Each row is a point on a landscape with many valleys, with its height.
A ball rolls from a point to whichever of its 6 nearest points has the largest drop for the distance, and stops where none of them is lower. Distance is the straight distance between rows; heights are no part of it.
Kupap: [147 119 123 207 142 110 126 133 149 198 124 105  82 120 131 117 142  98
 177 186 150 106  80  76  70 115]  (h 72.9)
Savi: [142 137 111  93 104 109 147 135 156 171 105 149 127 158 166 168 155 130
 166 157 153 164 115 112 122 126]  (h 66.3)
kugu: [156  95 130 130 152 126 150 120 135  91 164 114 110  84 100  99 127 144
 108  83 110 125 158 119 143 138]  (h 52.7)
Foni: [132 139 109 212 139 127 117 100 172 142 118 102  84 118 153 115 147 101
 184 172 151 120  68 108  93 104]  (h 76.4)
papun: [105 185  77 159 169 120  72 109 132  89 100  85 123 115 168 143 158 133
 138 126 181 149  98 154 145 102]  (h 75.4)
pap: [158 100 120 138 171 133 136 170 121 151 156 133  75  72 133 101 163 126
 159  98 128 128 159  92 109 145]  (h 72.8)
Dipi: [151 105  97 134 147 124 148 146 135 121 185 134  89  87 114  87 145 124
 131  99 119 127 155 112 143 166]  (h 59.3)
lut: [ 98 142 157 134 103 180 124 112 104  74 120 139 181 119  70 110  72 162
  76 113 122 110 156 175 131 143]  (h 54.4)
mar: [ 88 146 180  95  92 176 101 101 109 120 118 157 170 189  89 142  99 110
 141  88  99  87 178 130 154 145]  (h 62.4)
viteg: [136 112 105 155 141 138 128 151  98 118 205 148 109 119 116  85 148  88
 124 105  70 101 134 143 154 161]  (h 58.7)
Vuf: [130 142 159 110 164 105  47 188 143  89  97 122 131 183 193 102 155 112
 111 163 160 157 130 154 148 119]  (h 54.1)
delol: [122 142 121 119 119 153 145 124 127  80 168 138 144 106  76 111 105 115
 101  96  97 110 168 153 168 165]  (h 48.6)
zumit: [104 160  90 127  99 130 137 123 106 120 166 156 141 155 107 122 116 100
 127 100  75  92 138 155 186 154]  (h 60.2)
moz: [174 125  99 136 135 110 166 133 134 117 163 149 106 120 127 111 146 139
 163 105 125 134 129 119 150 155]  (h 75.3)
Tomo: [ 79  60 195 166 120 125 142  66  93 132 142 130 128 106  93 101 119 145
  91 138 103  96  75  93 112  93]  (h 31.5)
Birub: [168 104 116  93 121 107 195 146 146 130 113 118 106 140 130 144 116 165
 174 125 114 160 181 111 116 147]  (h 7.7)
suzu: [114 123 137 122 121 119 148 189 136 206  72 113 167 134 172 190 115  94
  82 178 181 179 114 120  50  82]  (h 56.0)
tigev: [ 77 172 128 119 104 188 125 115  93 113 135 130 175 138  58 107  74 121
 104  98  92 106 171 164 160 163]  (h 45.9)
lata: [103 151  99 216 158 136  85  87 160 113 121  80 108  96 158 116 157  96
 178 148 157 133  65 118 114  98]  (h 84.5)
nokuv: [142 124 128  51 118 114 144 154 147 190  84 149 138 164 190 188 157 109
 147 166 165 179 130 106  79 113]  (h 56.6)
Zotok: [137  94 161 129 131  99 153 110 130 109 154 114 134  84 103 127  91 194
  61  97 139 126 123 147 128  94]  (h 54.8)
Ked: [179 115 108 119 150  91 162 164 142 139 149 125  77 101 135 104 130 155
 161 115 128 146 166 109 107 151]  (h 60.8)
rakub: [150 110 103 192 149 126 120 160 123 151 169 147  94  99 147  91 167 114
 181 137 133 105 100 100 113 146]  (h 80.3)
Nuz: [110 154  97 190 124 113 105  96 125 100 129 129  95 128 167 116 171 110
 165 120 136 141  77 140 149 119]  (h 86.8)
bitup: [143  84 122 125 169 134 121 125 105 105 182 118 109  67 109  90 155 109
 105  89 111 111 151 109 136 140]  (h 45.6)
puna: [121 155 103 116 156 119  91 150 145 142  75 110 151 158 188 161 143 138
 112 173 180 169  87 138 117 109]  (h 44.6)
Gunuk: [158 132  97 164 126 120 139 138 135 144 176 158  88 119 134 106 157 114
 171 123 114 126 109 126 147 163]  (h 77.1)
rar: [145 133 124  71 129 112 116 159 141 164  92 134 133 167 173 174 160 133
 138 169 154 154 103 128 120 113]  (h 50.0)
fimon: [160 148 104 160 117  88 161 129 156 208 121 129  87 117 143 131 111 114
 181 161 154 158 112 101  85 127]  (h 73.3)
Viza: [110 164  97 138 126  96  70 128 118 103 109 147 124 159 169 154 177 128
 142 122 146 142  78 148 165 117]  (h 72.6)
guv: [130  50 173 138 157 108 140  89 110 117 126  98  92  96 110 106 140 138
  88  82 117 106 118  96 112  91]  (h 14.0)
forik: [135 136 116  95 129 106  96 131 129 136  96 148 127 167 180 177 171 132
 142 149 156 138 100 147 146 114]  (h 61.0)
Bar: [155 142 103  90 113  94 171 138 150 198  93 140 120 141 158 175 131 121
 177 164 157 186 124  99  88 125]  (h 72.3)
sudez: [128 107 207 114 113 176 124 155 111  96  92 168 178 139 112 126  58 215
  75 138 142 107 137 175 104 118]  (h 76.8)
Lomin: [159  72 149 118 165 117 146 134 131 111 141 105  88  75 109  94 130 157
  98  72 130 131 151 112 117 122]  (h 38.2)
vuval: [151 109 126  57 114 109 184 146 148 139  84 141 128 159 154 160 119 151
 165 140 123 133 170 100 118 133]  (h 55.0)
sano: [ 47 165 183 112  88 203  92  97  90  96 116 156 186 183  79  89  87 118
 126 114 103 115 198 148 133 158]  (h 56.7)
Mokir: [132 116 161 132 119 138 137 126 119  88 127 128 155  94  83 129  66 192
  75 102 136 125 138 161 135 114]  (h 61.6)
vudo: [ 74 118 156 136 132 188 109  44 102 105 146  78 141  74  84  74 127  97
  61 137  91 119 124 123 141 127]  (h 42.8)
kugoz: [137 142 121 163 111  86 165 127 162 229 110 110 107 122 128 149  95  88
 158 173 160 167 112 103  46  92]  (h 65.2)
fuvuk: [133 143  92 152 111  94 132 120 155 191 100  97 122 133 153 169 108 122
 134 175 182 172  77 124  73  85]  (h 57.0)
sumas: [155 111 118 148 176 124 125 178 107 200 127 121  68  73 131 101 151 116
 157 122 139 131 149  72  75 149]  (h 81.9)
Kaso: [ 98 149 141  94  92 120 101 104 110 113 138 157 157 202 116 161 141 104
 130 104  95  82 129 150 178 136]  (h 68.7)
neli: [106 186  93 143 178 143  65 172 140  88  79  70 150 134 148 159 109 120
 137 160 159 163 129 136 112 122]  (h 61.3)
lipip: [108 152 136 117  99 168 129 112 107 100 131 160 172 152  76 132  70 126
 125 103  89  93 163 154 155 158]  (h 54.9)
vakik: [ 97  53 163 129 156 141 133  71 118  98 157 102 129  83  95  98 139 126
  70  98 106 107 107  99 128 108]  (h 26.3)
Lam: [141 128 156  56 138 109  90 158 142 150 100 149 133 173 190 160 180 117
 120 152 149 137 114 131 134 117]  (h 51.4)
Fud: [167  91 130 116 145 106 173 143 138  99 140 113 105  90 121 112  97 186
 102  92 135 137 155 143 126 127]  (h 57.1)
kebo: [131 140 129  97 141 113 102 169 145 169  86 119 147 154 190 174 147 122
 104 181 183 171 103 133  96 106]  (h 30.3)
Zavi: [168 112 118  89 112 120 183 154 138 104 105 132 130 136 126 146 104 176
 151 114 126 121 181 119 135 122]  (h 52.4)
tinop: [149 123 149  41 118 125 102 128 151 124 107 159 136 181 150 168 157 125
 144 127 120 105 141 122 152 129]  (h 63.5)
zum: [162 113 119  76 107 119 173 129 137 117 112 155 133 152 124 162 128 142
 172 120 119 114 160 118 146 132]  (h 59.0)
belit: [129 160  98 152 132  94 104 106 154 152 112 105 120 133 163 155 151 126
 150 162 173 168  63 130 119 103]  (h 61.4)
zele: [129 138 118 135 128 114 123 152 154 183  78  92 169 132 156 184 106 109
  94 192 180 179  98 130  69  89]  (h 47.7)
guk: [112 103 182 143 116 118 147  75 131 116 147 118 141  86  93 109 101 162
  54 104 135 126  92 135 134 100]  (h 42.6)
vek: [157 127 124 193 155 120 125 178 131 201 123 121  65 109 119 120 126 106
 183 173 133 111 124  81  47 129]  (h 76.3)
Nup: [ 67  97 183 160  99 175 134  33  93 131 130 104 144 101  96  72 115 132
  61 166  98 108  90 132 125 117]  (h 41.3)
Mam: [109 131 102 152 137 151 108 141  96 113 206 121 123 102 114  75 148  79
  91 101  70 102 143 144 167 162]  (h 50.1)
fifil: [129 133 128 104 103 145 146 120 130  91 121 160 159 166 103 154 114 125
 151 102 101 108 154 131 173 146]  (h 66.6)
Vapiz: [133 137 142 104 150 113  59 162 130 108  92 116 134 161 184 140 163 127
 121 162 173 157  98 144 124 112]  (h 48.3)
biv: [170 132  99 120 132  96 188 145 140 187 115 125  97 129 139 128 120 141
 179 139 141 168 161  99  85 134]  (h 58.6)
rona: [ 94 169 105 143  95 139 125 121  88 110 193 136 141 137  87  95 111  77
 106  97  57  87 145 158 175 159]  (h 49.4)
sosi: [114 162 116 129 167 123  68 188 146 104  78  88 154 142 165 146 124 136
 114 183 173 167 122 141 104 113]  (h 54.6)
gavu: [103 134 193 110  99 186 118 133 119  81  90 167 185 158  89 112  84 161
 130 118 101  94 175 156 136 154]  (h 64.0)
ker: [ 99 165 121 139 110 164 129 122  98 103 172 111 163 115  72 100  81 105
  86 107  80 112 166 173 161 160]  (h 36.1)
boku: [159  79 156  71 117 125 201 160 140 102  79 122 144 151 150 143  90 183
 148 128 106 119 176 119 119 120]  (h 58.0)
neno: [136 139 108 103 103 120 152 132 123 123 151 158 130 164 119 154 141 123
 158 108 108 124 139 124 163 156]  (h 76.1)
Biner: [155 152 120 191 118 100 144 121 164 207 119 104  94 119 139 132 121  95
 182 185 159 136  89 105  71 111]  (h 66.9)
teviv: [133  53 131 132 186 140 119 126  86 119 138 116  96  74 117 101 175 120
 109  79 121 124 144  73 107 126]  (h 33.8)
risur: [152 130 101 156 111  91 148 140 157 181 147 147  80 121 146 128 144 138
 184 148 138 149 111 114 117 139]  (h 78.9)
liva: [159 125 113  96 121 130 168 143 127  87 133 135 134 110  97 131  88 165
 124  97 111 107 170 154 148 144]  (h 67.6)
tede: [132 122 153 117 109 166 151 135 127  63 116 122 171 136  86 139  70 181
 100 107 118  99 172 154 142 136]  (h 67.2)
pobo: [116 164  80 185 155 119  75  94 152 119 102  84 120 117 153 157 147 122
 141 153 180 155  68 136 125 103]  (h 72.5)
dus: [106 105 134 123 141 163 130  91 115  87 174 108 129  71  84  89 132 107
  68  80  92 109 150 117 153 126]  (h 36.0)
vol: [138 109 171  79 113 150 146 137 150  88  83 152 160 160 111 146  88 165
 154 123 105  93 182 122 134 128]  (h 71.2)
Lat: [ 96 116 155 145 123 165 122  83 109  87 163  95 151  85  87  89 109 130
  55 106 106 125 137 147 145 123]  (h 39.0)
zafi: [117 127 116 136 137 160 134 124 103 100 191 108 132  79  87  85 123  89
  79 102  80 108 163 132 161 142]  (h 42.5)
laneg: [ 97 158 111 108  94 107  98 112 101 116 124 174 144 196 128 146 158 107
 130  95 105  98 104 151 190 133]  (h 73.5)
pumem: [138 105 106 158 144 146 116 159 113 145 181 160  99  92 143  82 162 108
 141 112 104 109 124 109 137 159]  (h 70.2)
faz: [145 151  95 129 125 107 133 124 161 186 116 125 118 151 163 179 143 136
 144 171 178 163  87 118 100 112]  (h 66.4)
nira: [121 144 120  91 107  97  98 113 115 107 121 165 139 187 142 169 163 123
 131 114 127 104 108 145 170 124]  (h 72.4)
dini: [ 93 140 182 141 100 159 125  75 110 108 133 117 158  75  83  95  92 160
  48 127 137 131  97 157 130 113]  (h 53.1)
duduv: [137 152  94 127 121  93 117 117 142 152 114 142 123 154 162 162 172 139
 158 150 157 148  80 134 149 121]  (h 72.2)
Sesor: [109 154 102 185 109 117 127 126  93 109 191 151 114 139 159  76 170  81
 157 125  76 115  89 146 168 144]  (h 79.5)
fugut: [ 98 136 187  88 110 154 108 102 130 114 120 167 162 191 117 150 108 111
 138  96  96  75 168 141 163 146]  (h 65.3)

Where does a ball stop that starts at each point below?
rakub => guv
Mam => guv
vek => kebo
Nuz => kebo
Zotok => guv
Kupap => kebo
